A landscape with many valleys, sampled at points; each row gives a point and its height.
A ball rolls from a point to the lowest of its 2 nearest points, and stops where none of them is lower. Distance is the straight distance between rows; heights are no part of it.
q_298 height 43.0: [ 43   8  -8 -14 -29   9  -6   5  12  -9   9   8   0   5 -13  24  -6  20
  40   2 -10]
q_995 height 21.9: [ 12 -24  -4  -4 -42 -13 -13   7   8  38 -30 -26  12 -11 -10 -22   5 -18
 -21  20  -1]
q_238 height 40.5: [-22  40 -22   5 -49  13   9  18   1   3  -5  -6 -28   7  14   4  21   8
 -33  27  41]
q_319 height 55.1: [-10  21 -12  -4 -31   4   2 -13  -1  -5   7 -11 -10  16  -4   5  17  16
   7  -7   6]
q_181 height 48.8: [ 45 -26  19 -26   6 -35   2  39  20 -28  13  26   5 -47 -15  42 -51 -11
   9  -1   3]
q_469 height 42.1: [ 20  -5  32   6  16 -16  26  41  25   2  24  -2  18 -35  -1  25 -33 -14
   3  10 -31]
q_616 height 57.4: [ 35  -2  25   3  44 -54 -35  24  18  -9  19  20  -2 -20   3  30 -38 -34
   5 -27 -28]
q_768 height 17.7: [-21   5  16  29   7  -3  25  25 -17   0  36   8 -30   1  15  40 -23  -7
 -26  -6   7]
q_947 height 43.3: [ 24  -2  15  -2  51  -5 -11  -1  -7 -17  21  -8  13  41  -5  18 -32 -12
  21 -27 -27]
q_239 height 20.5: [-36  -8 -25  -3 -14  22  14   4 -15  -1   6  36  -5 -25  19  14  12   9
  12  -1  29]
q_237 height 46.5: [ 24 -21  43  -4  -6  -8  25  29  20  14  -4 -16  40 -45   0   2  -8 -11
 -22  15 -22]
q_979 height 20.4: [-11 -17 -13   1  -2   6   2   4  13  37 -50   3   2 -37  15 -39  33 -17
 -29  24  14]
q_782 height 42.6: [ 30   9 -14  -9  -9 -24 -35 -11 -12 -17   3   8   6   9   3  32  -9  -4
  17 -35  -1]
q_368 height 33.8: [ 18  29  13  34  33  12  25  10   9  -7   5 -13   3 -11  26  17  -4  15
 -13   2 -22]
q_27 height 49.8: [ -9  -1  25  -8   3  18 -14 -17 -22  -7  -6   1  23 -12  26 -20  31  22
 -41   4  23]
q_717 height 63.6: [  7 -23  -2   6  21 -22  -5   7   9  -8  -3  55 -37 -34   6  21  -9 -12
  10  -1  21]
q_16 height 74.7: [  5 -42  29  22  23  18  14   3  -6 -20  41  -7 -14  29  15  19 -22   2
  19   9   5]
q_98 height 33.5: [ 28 -10  35  -6  -7  -3 -24  10  10  -7  18  20   6 -32  16  22  14   6
  20  -4 -14]
q_698 height 45.4: [  8   8  11 -17  18  32  36 -14  15 -18 -20   2  10 -22 -20 -14  18  36
   7   9 -10]
q_692 height 44.8: [ 28  -3  20   1  20   6  -5 -13   5  -2  18 -30  28  26   3  -5 -10  -1
  29 -12 -33]
q_402 height 33.7: [ 17  -7   2  16   1   6   5  25   7  27  27   8   6   3  13   2 -31  -9
  23  19 -23]
q_325 height 37.5: [-15  46 -35  13 -15  16  12  -6  14  -5 -16 -13 -43  26  -2 -17  20  17
 -18  32  34]
q_505 height 48.2: [-19  14  10   4  42  12  51   4  -3 -19  13  -8   9   2 -16  22 -22   2
  17 -24 -30]
q_108 height 70.7: [-32  45 -37 -21 -27  13   6 -17 -27 -16  14 -43  20  33 -14 -18  13  16
  -3 -29  -7]
q_311 height 76.8: [  3   7 -11  24   1  19 -21   4 -29 -19  36  -6  -5  15  41  30   0  15
   4 -11  13]
q_592 height 50.2: [-37  -4   7  -1  15 -11  47  10   2   6   6  12   6 -21 -27  22 -16 -23
  25 -28 -31]
q_678 height 76.2: [-19 -12 -10  24  12   6 -26 -11 -24 -27  42 -27 -34  40  25  13  16   3
  16 -25  21]
q_859 height 41.3: [  5 -17   3  -1  26 -17  11   5   1   3  17 -14   7  43 -21  20 -48 -40
  28 -27 -26]
q_769 height 38.7: [ 21  -5  11 -21  -9  19 -24   6  -8  -3  16  32  22  -4  -1   8   3  17
  38  -6 -22]
q_707 height 8.3: [-26 -19 -32   5   0   5  -1  16 -33   8  -5  41  10 -12  12   1 -23  -9
 -12   5  23]
q_845 height 73.9: [ 13 -20  40   4  27  22  14  13   9 -16  22  25 -13   5   0  11 -18  17
   7  36   6]
q_546 height 59.9: [  9  42   2   9  -3  18 -20  -4  13   8  -1   5  -7 -14  28 -10  40  24
 -18  16  -2]
q_408 height 47.6: [ -9  -2  42 -12  39  26  -2  -8 -30 -28  25   4  27  23  -3  -3   4  30
 -14 -10 -15]
q_681 height 28.3: [ 22  -5  28  23  31 -14  14   1   6 -31  -2   1 -25  -2  -3  31 -16   6
 -27   3  12]
q_203 height 35.3: [  3 -20  12 -14  31 -13  -2  -6  -3 -17  -9  23   6  -3 -27  16 -17 -12
  17 -17  -9]
q_916 height 46.2: [ 12 -24  46 -16  27  15  -5 -11   1 -26  28  -4  17  16 -11  -4   3  17
  28 -12 -18]
q_180 height 37.8: [  7  -5  15   8  20 -12  16  36   2   4  36   8  13   8  -3  27 -53 -20
  21  -5 -32]
q_899 height 43.8: [ 43  25  -6  -4  -6 -23 -37   4  -4  -9 -21   8   8  -2  -4  21  -2  11
 -18 -10  -2]
q_771 height 62.2: [-41  35 -31   4 -13   2 -15 -20   6  15   3 -40  -6  27   7 -63  35  -7
  -4  10  -7]
q_288 height 41.2: [ 39   7   3  -5  13 -24  -6   7  23  -3 -34   1  10 -33  -7  10  -1   1
  -1  -6 -14]
q_346 height 43.9: [  4   3 -18 -34   5  24   9 -29  -9 -16 -34   0  18  -4 -30 -26  12  29
  -1   0   3]
q_36 height 24.2: [-19 -23  -1  30  -2 -17  11  14 -12   9  41  -4 -21   0  24  27 -20 -20
  15 -29   4]
q_824 height 42.2: [ 19  10  -5 -35   8  14  -6 -21 -12 -16 -12  12  31  10 -24  -6  -1  32
  23 -16 -17]
q_230 height 32.1: [  2 -28   4   1  26   4   9 -27   7 -19  -9   7 -17  -2 -12  -3   8   0
  31  -1   6]
q_847 height 28.6: [-38  16 -30  -8 -29  30  -7  -5  -3   1  -5  21 -13 -15  24 -19  43  11
   0  14  37]
q_561 height 35.5: [-23  -7  -1   1  -6 -24 -43 -36 -11 -10  -5  -8 -26  26  -6 -10  29 -13
  -1 -21  15]
q_112 height 61.6: [-27  45 -25  20  10   5 -12   0   2  33  -8 -18  -2  22   8 -41  17  -6
 -17  15 -21]
q_303 height 19.9: [-11   1 -21  -4  11   4  -3  10 -36   7 -18   9  38   2   0 -11 -24  -3
 -21   4   1]
q_849 height 29.1: [ 18  -9   6  21 -19  -4 -21  22  16  41   2  -3   3   5  10 -16  -9 -17
  -4  32 -11]
q_953 height 48.7: [  2   4   9 -13  14  28  -5 -32 -22 -26   7 -23  15  20   7 -22  24  33
 -14  -4   2]
q_126 height 50.0: [  2  -9 -28   4 -42 -10  21   7  13  12 -16   7 -31  -9 -18  22 -10  -7
  16   9  17]
q_538 height 33.4: [-48  -4  17   7 -49  -4  21   0  12  26   0 -15 -26   2   3 -11  26 -20
 -37  11  31]
q_270 height 42.3: [ 45 -27  38 -14  26 -36   5   7  35 -40  -9   6 -10 -33 -20  35 -23 -11
  12   0   0]
q_23 height 19.6: [ -6 -24  12  -3 -44  32  33 -18  23   4  -1 -25 -18  11   3 -22  21  17
  14  31  20]
q_983 height 24.1: [  4  -3   2  21   0 -17  30  16   4 -12   2  10 -42  -7  -7  42 -27   1
 -18   4  27]
q_205 height 59.4: [ 25  11  -5  16  27 -45 -36  16  10   7  -1  31 -19  -9   5  22 -18 -26
  -3 -18 -12]
q_461 height 72.2: [ 35 -24  27 -10  12   4 -10  30   6 -14   6  46   3 -29   5  16 -22  11
  -6  32  11]
q_145 height 65.6: [ -7   5 -38 -18 -22  23   4  13  -6  36 -25  -9  34   9 -20 -38  -5  -2
   8  23 -15]
q_232 height 62.8: [-21  25 -16 -29   3  11  -2 -39   6   4 -10 -25 -11  19 -19 -73  37  18
 -16  22  -2]
q_927 height 29.0: [-41   0  31   9 -21   4  20  20   2  32   9  23 -17 -12  11   6  19 -11
 -46  15  17]
q_815 height 68.8: [-25   7 -34 -16  -9   6  -1  -3 -26  15   7  -8  29  39 -13 -11 -22 -12
  26 -17 -17]
q_539 height 19.3: [  2 -12  48  -4   2   3  13 -16  19   7 -14 -19   6 -15 -13 -25  31   6
 -21   6  -6]
q_215 height 58.7: [  5  37 -13  -5  -5  24   1  16  16  15 -23  31 -10 -18  -1  -5  28  21
  -7  25  -1]
q_25 height 38.6: [ 34 -17   9 -16  19 -34 -16 -18  15 -28 -36  11  -1 -19 -25  20 -10  -8
   0 -24   2]
q_971 height 14.5: [  0 -16   9 -17 -26   4   6  -4  12  21 -43 -18   8 -26 -13 -31  33   4
 -32  15   7]
q_959 height 75.4: [  3 -34   5   8   3   9   5 -26 -13 -21  22 -34  -2  46   1  -4 -15   3
  23  -7  10]
q_987 height 63.8: [-36  18 -32 -28 -19  29  11  -1  -3  28 -21 -12   9   7 -15 -64  23  11
 -22  29  -2]
q_483 height 32.4: [ 27  37  12  20  45  -8   9   7  23  -2  -5 -16  -5   8 -11  16 -14  -1
  -3   6 -33]
q_262 height 61.3: [ 13   7 -14   5  13 -20 -32  10  10  16 -11  46 -22 -28   2  11   7  -9
   8   3  -4]
q_898 height 23.9: [-19 -21  29  10   5   3  13   6   6  22   4  13   2 -20   6  -8  12 -11
 -13   5  -1]
q_526 height 60.8: [  3  45 -11   6 -12  16 -19   5  15  38 -10 -23   3   4  14 -42  32  14
 -29  32 -20]
q_965 height 35.2: [ 13  38 -41  14 -10   5 -24  -5   7   4 -24  -5 -31  24   4  -6   6  12
  -3  31  16]
q_191 height 38.9: [ 16  -2 -20 -29 -21 -17 -20 -12   2   4 -12   7  21 -10 -17  19   2  -8
  36 -39 -14]
q_537 height 35.4: [ -6  31  22  11   1  11  19  -1  -2   7  14 -30  19   5   6  -5   8  17
 -19  -1 -37]
q_999 height 30.6: [ 23  19   2  18  33 -30  -6  -8   4 -13 -20  -8 -20  24 -19  18 -20  -7
 -27  -8  -2]
q_356 height 45.1: [-15  17 -46  20 -41  -4  11  18  -9   8  -5  -6 -24  14  -2  14 -19  -6
 -12  19  33]
q_622 height 46.9: [-14  19  -2  -6  38  36  39  -8 -11 -20   3   7  24  -7  -6   1  -4  31
  17 -17 -21]
q_349 height 75.8: [-18  -7   2  15  15   2 -22 -32 -22 -15  24 -38 -22  67   7 -16   3  -2
   8  -9   9]
q_407 height 32.7: [-34 -33 -27  10 -18 -17 -13 -28 -10 -14  -2 -20 -27  15   8   1  10 -22
  23 -24  35]
q_480 height 27.3: [-39   2 -38 -14 -21  -3 -26  -6 -34  13 -23  12  31   8  -5 -28   2 -14
 -20  -1  19]
q_812 height 24.5: [  1 -13  23   9 -16  23  31  -6  33   3  10  11 -35  -8   9   0  25  13
  23  20  13]
q_399 height 49.7: [ 21 -24  12   3   4  -5  15  14 -10   2  -2 -13  51 -30  22   6 -20  -4
 -14  -9 -11]
q_837 height 32.8: [ 18  35 -24   4  17  -7 -23 -16  -4  -7 -12  -1 -19  44 -17  -4 -10  11
 -10   8   0]
q_160 height 28.7: [  3 -30   0  22   5   5  24 -11  14  -7  -5  -3 -29 -23  25   5   4  -3
  22  11  26]
q_514 height 36.7: [-53 -14  13 -10 -36  13   4 -13   0  20  -1 -12  -5  -1   6 -42  43 -10
 -22   8  26]
q_772 height 28.5: [ 12 -10  39  12 -12   6  -2  -7  24 -10  27   0 -27 -15   8  19  31  12
  34  -4  -4]
q_87 height 54.4: [ 52 -19  20 -21  24 -54 -13  34  15 -20  12   5  21 -17  -6  37 -61 -32
  -5 -19 -15]
q_253 height 67.5: [ 10   5 -44 -13  -2  -6 -11   6  -8  32 -19   5  30  22 -19 -13 -31 -20
  19  -4 -26]
q_405 height 29.2: [-11 -26 -17  26  -9 -11  -2  -8   2   9  11  -8 -14   0  27   2  -4 -17
  23 -10  18]
q_39 height 69.9: [-30  50 -30  -1   0  11  24   4 -21   8  11 -20  18  28 -12  -4  -9   6
   0 -18 -21]
q_50 height 33.1: [-24   0 -39  -2 -35   1 -11 -19  11  -3 -29  -1 -20  -8  11 -23  34  -7
   9  15  46]
q_373 height 66.6: [ 16 -46  -3   4  -1 -23 -20  13  -4  10  -1  41 -10 -48  30   1 -14 -17
  -6   3  25]
q_851 height 37.4: [-48  12  -2  -9  -6  -3 -20 -32  -8   1 -11  -1 -24  16  -5 -35  41  -3
 -23   1  27]
q_212 height 34.2: [-13  -5 -22 -24 -37 -13 -26 -10 -15  11 -16   8  27 -14 -14 -11  16 -11
  12 -21  -4]
q_704 height 51.8: [ -3 -20  28   4  -5 -10   9 -18 -18  -2  -4 -38  45 -10   8   0   7  -7
 -26 -30  -8]
q_187 height 69.7: [ 34 -32  15  -6 -22  -4 -20  24   3   9  -6  29   8 -40  16   7  -7   3
 -26  24  18]
q_940 height 25.6: [-21 -16 -10  17  22  -2  16  11 -31  10   3  -4  16  29   1  -6 -42 -22
  -8  -1   0]
q_53 height 53.3: [ -7   2   9 -13 -32  -7   5 -11 -20 -15   8 -30  24   5  -9  19   6   8
  -8 -35  -4]
q_572 height 56.9: [-15  39 -31 -16 -18  25   8  -3   2  13 -12  15   0  -7 -11 -18  26  20
  17   0 -11]

Where does a ball stop that starts at each point below?
q_537 => q_768
q_215 => q_971
q_356 => q_768
q_145 => q_971
q_27 => q_971
q_108 => q_971
